Each row is a point on a tangle of strands that fork, close into loops and nearly touch. The rows are in no order.
Points whose rows are less than 92.3 apart are linked; no others are. Some points are linked to none.
K781: [-9,-6,-7,3,-15,9,-2,-3,-11,0,-22,-15,4,-2,21,2,3,9,2,-6,18,9,19,11,10,2,11,23,21,10,25,27,-3,-12,-7,23,14,-6,-15,7,-6,8,8,-1,-34,2,-1,-3,-2,2,-1,-8,17]
K615: [13,4,-3,-7,1,-16,4,1,20,-14,-2,0,14,-13,-12,0,-3,-1,-8,10,-4,5,12,-18,-11,-19,9,-19,5,-6,-26,0,-15,3,3,-11,-5,-10,0,12,9,8,-20,5,12,-5,6,38,-4,-18,15,-3,14]
K169: [-7,0,11,18,4,-2,-11,6,-23,-17,3,29,-28,23,5,-17,-7,-24,-6,-21,26,22,-17,25,2,18,-8,16,-8,-1,-10,15,31,-25,6,-9,18,18,-28,-22,-3,-23,26,31,-14,11,-37,-30,-1,-13,-9,-11,-2]
K561: [6,-16,-6,4,25,-11,15,6,18,32,7,-14,-10,-2,-15,-12,-12,22,5,-7,-14,-12,5,6,3,25,-10,-30,-27,-3,-10,-40,-12,-2,-5,2,-38,-14,20,12,0,-13,-4,-38,8,14,16,-17,-7,16,-4,-17,12]
K67: [18,-6,8,-3,11,-46,-16,-8,-29,-19,-2,5,-48,15,-20,-17,-8,-2,-12,17,17,16,-12,8,-14,20,-15,24,5,-3,20,11,-5,-7,-6,-3,8,7,-24,24,-14,-3,-5,-4,-1,-26,-14,-14,-1,-11,2,9,-5]
K849: [-5,-14,-9,-4,-4,0,16,6,9,31,17,3,-7,-8,-2,-3,8,-6,7,-13,-4,-23,-6,13,0,30,-10,-24,-35,-10,-6,-42,3,2,1,-1,-25,-3,26,-9,4,-21,16,-30,25,27,5,-24,-2,16,-12,-4,-3]
K891: [4,-17,-30,-3,-17,-9,15,8,2,15,-6,-24,-16,-3,-12,-1,9,-6,7,11,16,-9,9,11,8,18,-13,9,-19,-16,9,-32,1,17,-17,5,-16,1,4,0,-3,-18,-6,-39,2,-4,22,13,-15,-7,0,-7,-5]
K270: [-41,-1,-8,-11,-3,27,48,-14,2,14,1,-27,24,9,18,-3,15,28,3,-18,7,-13,21,-11,18,-12,4,2,9,6,-9,-14,3,-7,16,32,-2,13,35,14,31,16,-4,12,-16,12,10,21,-8,-28,-31,3,-11]
K525: [1,2,12,11,-39,14,-18,-4,13,-12,27,2,-7,-8,18,15,18,-50,3,-17,-10,13,-22,-12,0,-15,8,39,8,-16,-7,11,24,4,26,-14,37,33,1,-28,14,6,-13,27,15,-7,13,5,7,8,7,14,-22]
K660: [19,10,-4,13,-18,-13,23,33,-19,39,12,-8,-14,20,15,-28,5,-33,17,-5,29,-1,-3,7,8,43,-14,9,-8,16,-1,-4,-11,-1,17,13,14,-18,-44,1,11,-28,5,7,-16,7,17,-8,14,-8,-16,-10,17]
K616: [12,23,23,13,19,-18,0,18,-29,16,-4,11,3,28,-3,-32,-11,-26,2,4,22,7,-10,7,2,24,-4,2,7,22,10,29,-11,-11,13,13,25,-18,-42,12,-2,-5,5,26,-32,4,-8,-9,20,0,-9,-19,18]
K111: [13,28,23,-4,28,-1,-16,-10,8,16,-4,10,18,9,-4,-9,-12,30,-9,0,-30,-6,4,-31,-7,0,4,-29,24,26,-31,16,-21,-10,5,8,5,-8,9,25,-4,13,-25,27,-4,0,-5,21,11,2,8,0,13]
K466: [25,7,-2,8,-15,-11,11,36,-6,41,18,-1,-11,10,7,-15,4,-29,14,1,9,-19,-14,9,0,42,-22,-8,-25,6,-10,-21,-15,11,13,1,-6,-15,-20,-10,14,-31,10,-12,18,8,1,-18,18,2,-26,10,12]
K273: [-7,6,-6,5,-24,27,-1,-1,-8,-3,8,-35,1,-5,19,28,11,-11,-5,1,-8,-19,-27,-3,-6,-19,-14,16,12,-10,1,-10,15,8,15,25,22,12,6,-2,31,15,3,16,17,-10,-6,12,3,-6,-10,20,-24]
K917: [0,18,14,-14,16,1,-11,7,-4,-20,-30,-19,6,10,12,25,-17,12,-18,14,-11,-7,1,2,-9,-26,11,7,26,4,6,26,6,-4,-2,17,22,4,-26,14,2,17,10,9,-1,-12,-25,12,-1,2,5,-1,20]
K222: [-17,38,-17,-13,-15,21,14,9,28,16,23,14,36,5,28,8,22,-4,4,-1,-15,-19,-3,-10,24,-8,6,-25,-3,1,-5,-24,46,3,11,-11,-9,10,-2,-13,4,0,6,20,2,24,-1,7,9,31,7,0,22]
K749: [11,-19,-1,4,2,-5,10,21,-3,27,25,10,-21,4,0,-14,2,-22,7,1,0,-8,-8,18,-12,39,-13,-11,-38,4,0,-28,-5,8,-5,-16,-14,-1,-10,-20,12,-26,11,-27,29,15,1,-40,10,19,-17,3,4]
K626: [9,11,15,-4,35,-17,-33,-10,19,5,-17,-3,-10,-3,6,3,-23,42,-14,-16,-36,1,0,-28,-4,-7,10,-26,22,4,-26,19,-20,-14,-3,-12,-14,-4,14,11,-24,12,-13,9,11,-6,-12,4,6,15,14,4,23]
K947: [-1,-10,-26,5,-13,-8,7,-14,-7,3,6,2,-27,-8,-26,-3,4,1,1,2,12,-7,-3,0,7,21,-23,1,7,-10,-5,-37,2,7,-1,0,-12,13,24,22,5,-5,-20,-16,6,-5,15,0,-12,-6,12,-8,-27]
K369: [17,17,4,6,-28,2,-29,-7,19,29,4,6,15,-30,2,-2,4,0,17,-30,-17,-1,-8,-24,-2,-10,17,-5,25,10,-9,22,-23,0,17,-10,2,-14,10,-3,-22,0,-16,25,-16,3,15,35,24,19,19,16,7]
K527: [-21,-19,-24,-1,7,17,2,-33,12,-13,0,9,27,-24,-18,16,18,29,13,-20,0,23,18,-24,23,-30,27,0,5,-12,-14,9,2,8,-12,-21,-29,1,46,-23,-10,10,-6,-7,-9,-4,12,30,-26,-19,9,-2,-27]
K796: [0,-3,-11,-3,-11,19,-4,-6,-3,2,6,-31,-6,-7,7,31,-6,6,-5,0,-28,-34,-27,6,-4,-24,-14,12,7,-31,10,-18,5,21,7,1,-1,16,25,9,6,3,-5,-14,37,-12,-7,3,-1,9,3,18,-37]
K522: [25,11,-22,17,-11,-18,-15,16,-22,14,-15,-4,-15,-3,-1,-18,-3,-2,3,-4,22,0,-11,8,15,32,-10,26,8,0,23,16,-11,-12,12,29,1,-21,-27,12,-17,-18,12,1,-33,-6,-2,0,13,-16,-9,-10,15]
K897: [-7,23,-5,22,-26,21,0,19,-8,18,0,24,30,-16,8,-19,14,-36,6,-25,12,-1,-5,13,12,1,2,3,-5,9,-16,14,4,-17,25,15,4,-23,-7,-14,12,0,23,47,-40,27,-13,14,24,-5,-14,-9,11]
K772: [34,-30,10,9,-15,-5,-12,15,2,29,-11,-24,-21,-11,27,6,-5,0,5,-15,3,-5,0,9,-18,1,4,25,-1,-2,6,11,-49,6,-1,4,11,-7,-10,-12,-1,-14,10,-18,7,-12,-22,-10,12,4,-13,24,14]
K647: [-14,17,-7,-9,0,20,-8,-25,-8,-14,16,33,12,-8,-17,8,4,-6,8,14,-22,-8,-17,-1,6,-6,-6,-21,12,-2,19,-12,23,20,-5,-23,-6,12,25,7,-14,10,-17,-6,14,-3,16,-13,-3,26,19,6,-47]
K35: [3,-11,-14,12,-10,-1,-14,6,-24,11,-21,-13,-9,-10,1,-10,0,2,11,1,16,-1,6,28,7,24,-9,14,0,4,34,15,-15,-9,-11,21,-2,-18,-7,2,-13,-13,21,-12,-17,5,2,-16,8,5,-12,-6,3]
K305: [20,1,4,-8,28,-34,-7,-20,-3,-24,-1,30,-3,4,-40,-29,-20,4,0,30,-4,7,4,5,-18,8,-3,-35,-13,12,3,-15,-19,15,-5,-13,-16,-17,3,22,-20,-2,-12,-13,-3,5,16,-9,-11,-5,12,10,5]
K700: [-7,-17,-5,3,-16,10,25,9,-2,-3,4,-5,11,-24,-2,8,16,-15,7,-10,4,2,13,13,-8,-9,8,-4,-17,-6,-6,-6,-20,3,-6,13,-12,-8,9,-10,31,2,12,4,8,10,7,10,2,-21,-18,6,-1]
K614: [13,-23,0,3,-18,-18,30,28,12,11,8,-24,-23,3,18,-2,8,-4,-2,-11,19,9,19,-10,-7,6,11,13,-16,-8,-25,-14,-8,-8,-5,5,3,9,-12,-8,24,-17,0,-16,15,-8,-4,15,-18,-25,-6,-6,25]
K894: [-6,-3,-18,0,10,2,-14,-33,-13,-3,2,31,-17,12,-20,-33,-11,30,7,0,12,6,2,-13,9,27,-11,-3,17,11,11,-9,15,-10,-7,1,-11,11,23,28,-28,-1,-15,-6,-23,-15,12,-19,-15,-3,15,-8,-25]
K3: [1,10,14,24,1,-8,3,20,-12,7,16,27,-16,9,8,-23,4,-31,5,-16,11,9,-15,20,-1,23,-5,-2,-14,9,-18,6,12,-6,16,-16,6,-3,-29,-24,5,-17,20,26,-9,14,-14,-23,14,-2,-9,-13,14]
K520: [-10,8,-3,-4,15,-2,-31,-29,-10,-11,-8,28,-6,15,-13,-27,-18,45,2,-9,5,14,1,-20,0,12,4,-7,25,15,-2,22,8,-21,-9,-9,-7,1,14,7,-41,-6,-3,14,-30,-8,-3,-11,-2,0,15,1,-9]
K968: [9,-18,17,5,-1,10,-28,1,-23,-27,1,8,-14,-8,-13,13,1,-41,-6,13,-8,2,-20,17,-28,-5,-26,32,-6,-7,27,7,-12,4,-12,1,15,0,-2,-6,5,-1,8,4,21,-10,-28,-13,14,3,-13,22,-40]
K177: [-3,39,-12,-3,6,12,4,15,22,22,16,9,21,6,12,9,-3,0,-1,-2,-27,-22,-13,12,11,3,6,-34,-18,-13,-9,-23,33,2,8,-14,-19,-8,-5,-11,-5,-8,23,4,17,34,-7,-19,12,33,0,3,20]
K362: [-34,18,-18,1,-9,31,15,1,-9,11,-11,-16,12,4,12,5,5,16,0,-8,14,-13,5,6,17,-1,-3,3,12,1,-7,4,13,-17,9,39,3,-6,10,12,25,11,15,25,-23,18,-14,15,-2,-20,-25,0,0]
K758: [-13,2,-16,5,-14,20,9,-17,14,-7,3,-34,8,-4,2,39,4,6,2,4,-24,-18,-5,6,15,-32,7,11,-11,-38,0,-9,18,26,2,-15,-11,17,28,-9,2,7,6,-20,29,-5,2,17,-13,-2,8,10,-33]
K722: [-21,23,5,-8,25,-6,18,5,2,-7,30,36,13,27,4,-21,3,7,-9,-1,-2,4,-7,-11,-5,15,0,-32,-3,20,-12,-17,30,-13,0,-14,-1,8,-7,9,-6,-3,-15,8,6,17,-3,-20,3,19,10,-11,8]
K830: [-15,14,2,-10,-5,-20,-1,-12,-5,-16,18,30,-3,27,-2,-18,3,-4,-4,16,18,12,2,-13,0,19,-1,-4,8,10,5,-8,39,-10,1,-20,14,25,-16,6,-9,2,-20,11,-13,-4,9,-9,-1,14,10,2,-2]
K230: [8,-17,7,0,-22,18,9,17,7,5,13,-30,0,6,24,13,14,-10,-1,-6,-6,-14,-6,-6,-21,-17,-7,14,0,-2,-3,-8,-16,7,8,12,21,16,-3,-10,25,-4,0,1,24,-7,-14,-1,10,-4,-15,30,-5]
K632: [-22,-17,-13,4,-7,0,8,-25,24,-31,-15,11,7,-29,-17,11,7,2,3,-1,6,42,18,2,21,-22,25,-2,-23,-19,-17,11,12,2,-14,-27,-28,0,22,-33,-16,6,-2,-8,-6,8,19,21,-33,-27,5,-11,-10]
K396: [34,-24,8,4,-1,-34,13,22,32,11,-6,-35,-14,-11,27,-2,-2,9,-4,-19,4,2,16,-16,-11,-18,21,3,-15,1,-28,13,-37,-6,0,-4,-2,4,-8,-9,0,-9,-5,-21,12,-13,-1,8,-16,-13,5,-4,42]
K207: [-7,-11,6,-21,20,14,4,-8,-5,-19,-19,-20,6,7,-3,23,-8,19,-8,15,-3,3,17,1,-7,-19,-1,6,27,10,23,13,-5,3,-18,16,10,-1,-4,20,8,26,-5,-16,3,-22,-4,5,-13,-3,13,-6,-11]
K848: [-7,15,22,14,6,6,5,30,-25,5,-3,-2,13,23,13,-18,11,-39,1,3,25,7,-4,3,-5,4,-8,18,11,29,21,19,9,-3,17,21,41,1,-44,-2,16,16,-1,33,-30,-2,-10,-9,23,9,0,-20,8]
K497: [18,4,0,-13,4,-44,8,-20,11,-17,16,33,12,12,-33,-39,4,-6,3,26,17,24,25,-21,-11,12,8,-27,-14,22,-4,-9,-16,3,-4,-24,-5,-5,-6,9,-14,1,-37,1,-10,3,29,13,-12,-8,15,6,6]
K687: [9,-7,28,8,-13,-7,-18,-5,-20,-20,16,24,-16,-5,-12,-5,4,-59,1,5,-1,6,-22,24,-15,16,-15,11,-22,3,6,9,2,3,4,-18,8,0,-8,-21,-5,-7,4,21,14,13,-13,-34,20,2,-9,11,-40]
K123: [-23,-5,-15,-3,-13,14,8,-15,9,-26,0,-16,5,-4,6,36,12,7,-4,-7,0,4,6,-4,9,-28,17,26,12,-22,-2,7,15,10,5,-5,3,15,14,-4,15,21,-1,-6,3,-13,-1,32,-21,-20,8,1,-21]
K200: [-3,0,-32,8,-43,0,24,14,-3,19,-5,-11,-3,-7,11,-12,16,-23,15,5,35,5,21,12,18,26,-2,16,-9,-4,21,-15,2,1,-1,15,-4,-6,-14,-2,1,-10,0,-24,-21,3,31,6,-7,-3,-8,-8,16]
K464: [-3,-2,20,-1,10,-4,1,-4,-5,-17,28,31,-3,-7,-7,-3,5,-27,0,0,-12,7,-6,15,-21,5,-2,-24,-16,2,3,-3,7,0,-1,-20,-10,0,3,-12,-4,-2,-5,9,19,18,1,-34,9,14,-3,9,-14]
K205: [32,-12,12,1,-32,-12,16,28,4,17,-1,-29,-13,2,33,3,7,-23,5,-5,15,-15,3,-9,-20,-9,0,32,5,0,8,6,-37,14,8,9,29,13,-28,-7,14,-7,-3,0,4,-27,-13,7,15,-2,-10,19,13]
K116: [4,1,13,-1,-3,14,-14,-1,-5,2,-10,-14,23,-19,0,19,-4,-7,9,9,-25,-18,-1,18,-16,-15,5,-13,7,8,22,18,-28,11,-8,15,7,-16,0,6,2,21,11,2,6,5,-5,-3,16,17,-5,17,-2]
K98: [7,21,-7,8,11,3,-49,-23,1,18,-16,-2,-19,-17,-15,9,-28,38,-5,-15,-35,-14,-23,-10,6,-7,3,-13,17,-12,-19,5,-12,-11,6,-14,-18,-14,26,21,-30,6,-1,5,6,-6,-8,2,8,15,10,18,-7]
K842: [1,14,-4,-5,-16,-22,2,-13,2,0,16,38,9,5,-19,-29,8,-25,12,18,9,16,4,-11,-5,19,2,-21,-3,17,5,-7,13,7,3,-30,-3,1,-5,5,-20,-5,-30,7,-3,8,31,3,5,18,18,7,-10]
K801: [-8,11,7,-3,-8,13,-16,-3,12,-12,2,28,34,-7,9,0,14,-5,1,-7,-5,21,8,-10,3,-23,24,-2,4,11,6,29,7,-6,0,-18,8,-4,-10,-23,-7,10,3,31,-28,2,6,15,11,12,16,-10,25]
K113: [36,-11,2,-2,12,-39,10,15,20,-3,-2,-13,-2,-18,-6,-4,-3,-2,-4,2,-7,4,8,-14,-13,-8,8,-14,-28,-4,-34,2,-40,2,0,-12,-13,-15,-2,4,11,-6,-8,-21,22,-7,6,17,-8,-24,-1,-6,36]
K311: [1,-6,3,2,-5,-18,-13,-4,-29,-9,5,6,-43,20,-7,-14,-3,-5,-7,-4,23,15,-15,14,-5,35,-19,33,-2,0,6,10,16,-14,2,5,15,13,-27,0,-3,-20,7,-1,0,-7,-30,-22,1,-9,-5,-4,-9]
K356: [-2,-36,3,-7,-19,1,41,17,10,9,5,-12,-9,-10,-1,3,15,-13,1,-6,17,-5,20,-6,0,3,-7,11,-32,-17,-19,-34,-21,3,-5,8,-24,4,13,-22,35,-16,6,-16,19,11,-1,19,-8,-27,-30,2,5]
K167: [8,21,15,-4,26,6,7,7,12,19,6,-3,25,9,8,3,-5,9,-6,-4,-28,-17,8,-12,-9,-2,10,-34,8,22,-25,-2,-19,-4,9,17,7,-7,-1,11,14,11,-14,23,6,23,-7,7,19,5,-5,-4,21]
K541: [-52,7,-3,-8,7,37,16,-9,12,-12,5,-5,31,12,33,27,18,11,1,-9,3,4,5,8,29,-31,18,20,0,-11,7,11,40,-10,13,9,10,17,5,-22,15,18,37,16,-18,8,-7,6,-15,-11,-16,-1,9]
K726: [-2,9,10,0,11,15,0,-6,0,10,-12,-23,25,0,21,16,-10,19,0,-3,-30,-28,7,7,-9,-6,10,-22,14,19,-9,13,-25,6,2,35,12,-12,8,10,8,18,10,6,-1,23,-10,0,17,13,-17,11,2]
K321: [8,-6,-2,-3,-3,1,4,12,-8,-13,-8,-8,5,-15,-20,12,2,-7,-8,6,-4,-6,1,-3,-11,-8,-5,-9,-6,-10,-19,-2,-22,-1,13,20,3,-20,0,7,30,2,6,13,5,5,-12,35,-2,-38,-12,4,4]
K110: [0,-6,-11,2,16,-4,5,-7,-2,30,-8,-19,-11,1,-16,-7,-12,41,4,-8,-13,-34,-2,7,22,18,-24,-13,4,-6,-12,-34,3,-4,-1,10,-30,-6,37,27,-2,-7,13,-21,-1,4,5,-7,-9,6,-3,-7,-5]
K807: [-6,-32,-2,4,11,-6,5,-15,20,-21,-23,-10,6,-33,-26,10,-6,8,-4,10,-4,16,11,7,3,-19,11,-9,-32,-24,-6,-3,0,15,-24,-25,-31,-3,25,-25,-23,-2,8,-31,13,7,15,2,-22,0,9,-10,-6]
K513: [-24,1,-3,-14,-13,34,13,-8,15,4,21,4,35,-2,20,8,19,10,0,-18,-1,9,13,-37,3,-14,12,-3,25,14,-16,-1,2,-13,13,12,15,13,16,-6,24,25,-24,28,-11,-2,12,27,-3,-16,3,-4,-5]
K95: [-13,2,6,0,-18,24,10,9,2,-5,-7,-14,18,9,43,12,7,-6,-2,-5,11,9,15,16,4,-25,16,28,20,9,32,25,13,-4,0,24,33,8,-31,-11,12,16,21,11,-30,-6,-8,-6,-1,5,-6,-1,8]
K271: [-17,15,3,-13,18,0,5,-1,13,4,21,17,1,13,3,0,-2,7,-3,6,-23,-17,-6,-2,8,15,-4,-34,-12,-9,-7,-31,41,-3,-4,-25,-24,5,7,-3,-10,-5,-8,-15,31,26,-5,-27,-3,28,10,-7,3]
K770: [38,19,6,14,-2,-13,-4,26,-28,32,-6,-12,3,14,3,-20,-7,-25,7,5,17,-8,-10,8,8,31,-15,14,6,16,7,16,-29,2,21,35,20,-25,-34,12,5,-17,7,14,-30,-1,-4,-3,26,-12,-15,-1,18]
K764: [-8,-9,-24,3,2,5,-6,-23,-17,0,3,10,-44,0,-23,-13,-6,18,5,-5,3,-15,-17,4,9,28,-31,6,19,-7,17,-32,15,1,-12,8,-7,22,41,28,-12,-6,-7,-20,-9,-13,12,-24,-10,12,9,-20,-39]
K510: [4,19,-5,3,-30,16,0,-5,21,20,20,-3,33,-12,19,-6,16,4,1,-17,-16,-7,-7,-24,2,-18,16,-11,15,7,-20,-1,-7,-1,19,8,10,-1,11,-7,6,10,-18,39,-13,10,9,35,17,10,7,12,18]
K761: [-4,-12,8,-2,-3,19,-23,-14,-20,-23,-1,6,6,-20,-12,25,2,-18,6,8,-22,4,-9,28,-12,-19,-1,10,-4,-15,29,16,-11,10,-15,-1,5,-13,12,-2,0,10,18,-3,13,2,-9,-13,4,11,0,11,-37]
K104: [-4,8,6,-7,32,-9,-21,-15,-11,-10,-27,7,-13,12,-4,-3,-23,45,-14,12,-3,-1,-4,2,-2,-2,0,-5,28,11,10,22,7,-15,-13,6,-4,0,-5,24,-33,0,-3,-7,-10,-10,-11,-16,-4,5,11,-5,6]
K868: [26,-23,9,-9,25,-24,-11,16,-8,1,0,16,-23,23,-18,-3,-14,-3,-11,33,16,-3,-7,8,-18,21,-28,5,-25,-1,10,-17,-20,8,-18,-7,-9,-3,-7,0,9,-25,10,-36,22,-14,-23,-17,-1,-16,-23,-5,0]
K753: [-32,-4,-13,-7,-5,33,26,-22,4,0,25,-26,20,8,21,18,11,26,0,-20,-5,-15,7,-37,17,-20,-6,1,27,6,-16,-12,18,-5,25,23,15,21,41,8,29,33,-21,4,-1,-9,4,22,-15,-22,-5,6,-31]
K229: [8,30,1,22,-9,4,1,25,-11,2,4,28,14,2,8,-20,6,-45,-2,-8,10,4,-3,21,12,6,-4,1,-22,4,-9,9,22,-2,19,-8,12,-11,-34,-28,17,-2,33,46,-31,14,-17,3,30,2,-3,-17,24]
K816: [16,-30,20,-13,15,-2,-13,10,-18,-14,9,21,-21,2,-15,9,-5,-31,-7,37,8,-3,-9,14,-28,13,-24,17,-23,1,23,-10,-24,10,-22,-18,7,6,-4,-13,12,-11,6,-22,37,-8,-22,-23,14,1,-21,9,-22]
K531: [-4,3,8,5,-34,-9,4,-1,16,-5,27,10,-5,-6,22,-4,27,-40,2,-8,11,21,-5,-26,3,-2,11,32,11,-3,1,5,24,7,17,-27,39,35,-15,-22,12,5,-26,19,2,-12,27,6,9,20,18,2,-3]
K957: [10,2,-13,4,20,-1,-23,-13,-8,2,-22,-24,-13,-7,-22,12,-26,42,-4,0,-21,-30,-11,-1,15,-5,-13,-10,10,-15,-15,-11,-4,1,9,8,-28,-16,33,28,-8,-5,11,-8,10,-7,-15,10,-6,3,4,2,-9]
K581: [17,-20,17,8,2,-15,-22,11,-14,22,-1,-17,-37,-6,8,10,-20,0,-3,-11,-11,-2,-17,8,-15,7,-1,19,5,-3,14,13,-23,2,-11,-9,15,4,-5,1,-9,-7,1,-16,19,-19,-17,-28,11,22,-4,23,-1]
K882: [-20,13,-7,6,-8,26,5,11,18,-9,-2,-7,21,19,47,11,9,1,-11,-9,12,3,3,7,23,-34,18,25,11,-4,4,13,38,-8,8,7,27,26,-28,-21,13,14,23,24,-20,0,-14,7,-1,3,7,-4,24]
K166: [30,-12,23,-12,34,-38,-8,-4,-11,-25,2,15,-25,16,-33,-19,-22,1,-8,35,7,6,-11,13,-25,13,-16,-13,-37,2,1,-6,-23,9,-10,-16,-14,-8,-14,3,1,-13,4,-31,9,-9,4,-25,-13,-13,-6,10,6]
K97: [13,3,10,11,-33,-20,16,21,9,5,13,-17,-8,0,19,-2,17,-33,0,-9,8,5,-2,-16,-10,-7,5,26,13,-2,-13,2,-11,7,13,-16,37,20,-26,-6,21,3,-20,21,3,-14,13,18,9,6,11,-2,21]
K861: [6,-1,-7,-11,6,-5,47,9,21,22,1,-25,1,17,0,-10,0,15,-1,7,9,-20,30,-10,14,12,-7,-15,-14,-6,-19,-46,-7,-1,5,22,-24,-4,5,16,16,-4,-11,-25,9,1,23,17,-15,-18,0,-16,20]
K958: [-8,21,-36,4,-10,5,-24,-4,4,-8,-27,-1,11,-8,-5,9,-8,31,-2,7,5,-6,-1,-3,36,-4,0,-3,5,-19,-5,5,32,-4,3,0,-26,-14,2,-4,-40,-8,19,-2,-14,4,1,17,-13,0,13,-10,7]
K101: [-50,3,-2,2,7,39,14,3,-15,-9,-2,-1,13,16,21,16,9,5,-6,-6,6,-7,-6,21,5,-14,-1,8,-3,1,4,9,29,-19,6,30,6,5,-9,-12,27,9,42,27,-13,19,-26,-14,0,-10,-29,1,-8]
K45: [1,-19,4,-13,34,-10,9,-17,2,-25,-13,11,-8,2,-35,-15,-17,29,-3,16,2,17,16,3,-10,-6,1,-21,0,7,0,-17,-7,8,-20,-12,-28,-11,19,16,-17,9,-15,-20,-1,-8,12,-6,-19,-8,21,-13,-7]
K498: [9,-4,-9,-1,20,-9,-16,-5,-19,-4,-30,-2,-18,0,-20,-7,-16,28,-3,8,10,0,-7,18,5,13,-7,0,6,4,20,3,-8,-7,-15,16,-16,-17,-4,22,-27,-9,11,-16,-16,-5,0,-17,-1,-4,1,-7,0]
K299: [25,-38,6,-1,6,-20,-4,3,22,-23,-14,-7,-8,-39,-13,7,-2,-6,-4,-4,-9,19,21,-4,-21,-21,16,-7,-33,-18,-16,3,-33,2,-16,-16,-22,-14,12,-18,-4,-7,2,-28,21,0,9,12,-22,-15,3,-5,18]
K492: [12,-11,8,4,-7,-16,5,7,4,4,20,16,-16,-6,-9,-7,4,-25,3,7,1,12,-5,10,-14,28,-7,-8,-24,-3,9,-12,10,7,-11,-20,-1,11,-4,-13,-11,-14,-13,-20,24,8,19,-26,5,18,-4,2,2]
K481: [-7,29,12,-5,17,-4,-28,1,-11,2,-22,6,2,22,13,4,-18,24,-10,5,-7,-6,-9,-2,7,-1,10,6,32,18,5,32,17,-17,-8,6,21,1,-24,11,-25,2,-1,19,-23,-11,-22,-7,20,21,12,-3,18]
K610: [-7,-7,-3,-10,23,-8,51,5,29,-3,-7,-15,8,0,-23,-7,2,13,0,4,14,8,36,-21,3,-1,7,-24,-23,-2,-15,-33,0,3,-13,1,-40,-8,22,5,9,7,-22,-31,8,1,31,25,-35,-22,2,-27,18]
K364: [-5,-22,3,-12,34,-15,32,-2,17,-31,-27,-1,6,-6,-37,-8,1,10,-2,20,25,28,36,-8,4,-17,9,-19,-20,1,-1,-15,-4,14,-27,-1,-31,-9,9,10,-11,3,-12,-38,-8,-8,25,9,-37,-22,8,-28,10]
K174: [-15,15,-20,-5,-4,21,-35,-19,2,-15,-25,17,28,-12,-5,11,-6,28,5,1,-4,9,-1,-4,23,-18,15,-2,11,-8,12,26,18,0,-13,-20,-13,-9,10,-13,-41,-1,7,2,-16,-1,4,8,-8,3,19,0,-14]
K60: [-2,-2,10,-1,9,9,-21,-18,3,4,-17,-5,9,-16,-1,11,-15,17,7,4,-28,-2,1,8,-4,-15,9,-8,24,8,27,22,-17,10,-18,1,4,-7,15,18,-22,13,-7,-9,6,-8,12,-15,8,34,13,17,-8]
K988: [-12,-4,-2,0,-18,11,-13,-14,2,-17,17,16,-6,-9,2,10,2,-9,-1,-17,-7,16,-11,-7,0,-10,7,15,17,-15,-10,4,19,-7,8,-14,10,20,7,-9,4,8,-12,14,13,-5,0,9,-6,-6,12,5,-22]
K441: [-22,-14,2,-11,22,25,7,-24,0,-5,-8,-9,22,-5,-5,14,0,25,9,8,-20,0,17,5,0,-21,5,-4,31,15,28,16,-14,13,-23,13,0,-3,27,17,-2,30,-9,-13,-4,-3,19,-1,-7,14,7,-1,-24]
K107: [-23,-5,-18,-3,2,28,-24,-32,11,-20,-2,21,29,-16,-8,29,8,25,13,-3,-9,25,3,-17,19,-31,31,5,12,-8,11,29,16,10,-19,-29,-9,4,27,-21,-26,14,-6,-8,-7,-8,15,11,-21,-3,22,-8,-31]
K697: [3,14,32,3,12,0,-9,27,-30,-2,-1,-13,-10,29,14,4,3,-25,-9,15,10,2,-19,5,-19,-5,-13,20,14,17,33,17,8,3,-1,9,42,13,-46,1,13,5,-2,16,4,-27,-23,-18,21,14,-7,5,1]
K242: [-8,23,-15,-4,-5,4,-5,3,12,-6,-13,1,11,1,-4,12,-9,18,-10,5,-13,-10,1,-7,12,-12,4,-19,3,-12,-17,-4,17,-4,8,-3,-13,-11,6,5,-7,-1,8,7,8,12,-5,19,-3,-5,15,-3,12]
K553: [20,-9,26,0,9,-34,-7,5,-6,-8,-5,0,-29,6,-6,4,-10,-6,-11,8,0,17,-8,-3,-26,0,-5,10,-3,-4,3,16,-12,1,-3,-15,15,7,-24,8,-6,-4,-7,-4,15,-23,-8,-7,3,7,3,11,7]

A piece is all that can be reached along the links. How many separate loops has the piece of each point below (a circle has one, a figure eight two, a Y none), and how many tips (points with one link)?
K947: loops 2, tips 5
K531: loops 1, tips 1
K807: loops 2, tips 0

How many points has the smallest loop of links through each point below? Write 0 if it is on no loop.
K531: 10
K464: 16
K396: 7
K816: 0
K107: 10
K522: 19

A fork is a point with three links, a tip a point with one. Leave the first point through the second and follow the links. Name the first fork or tip that comes.
K167, K111: K749
K205, K772: K897
K35, K781: K369
K273, K796: K205
K242, K958: K113
K753, K270: K35
K561, K110: K116
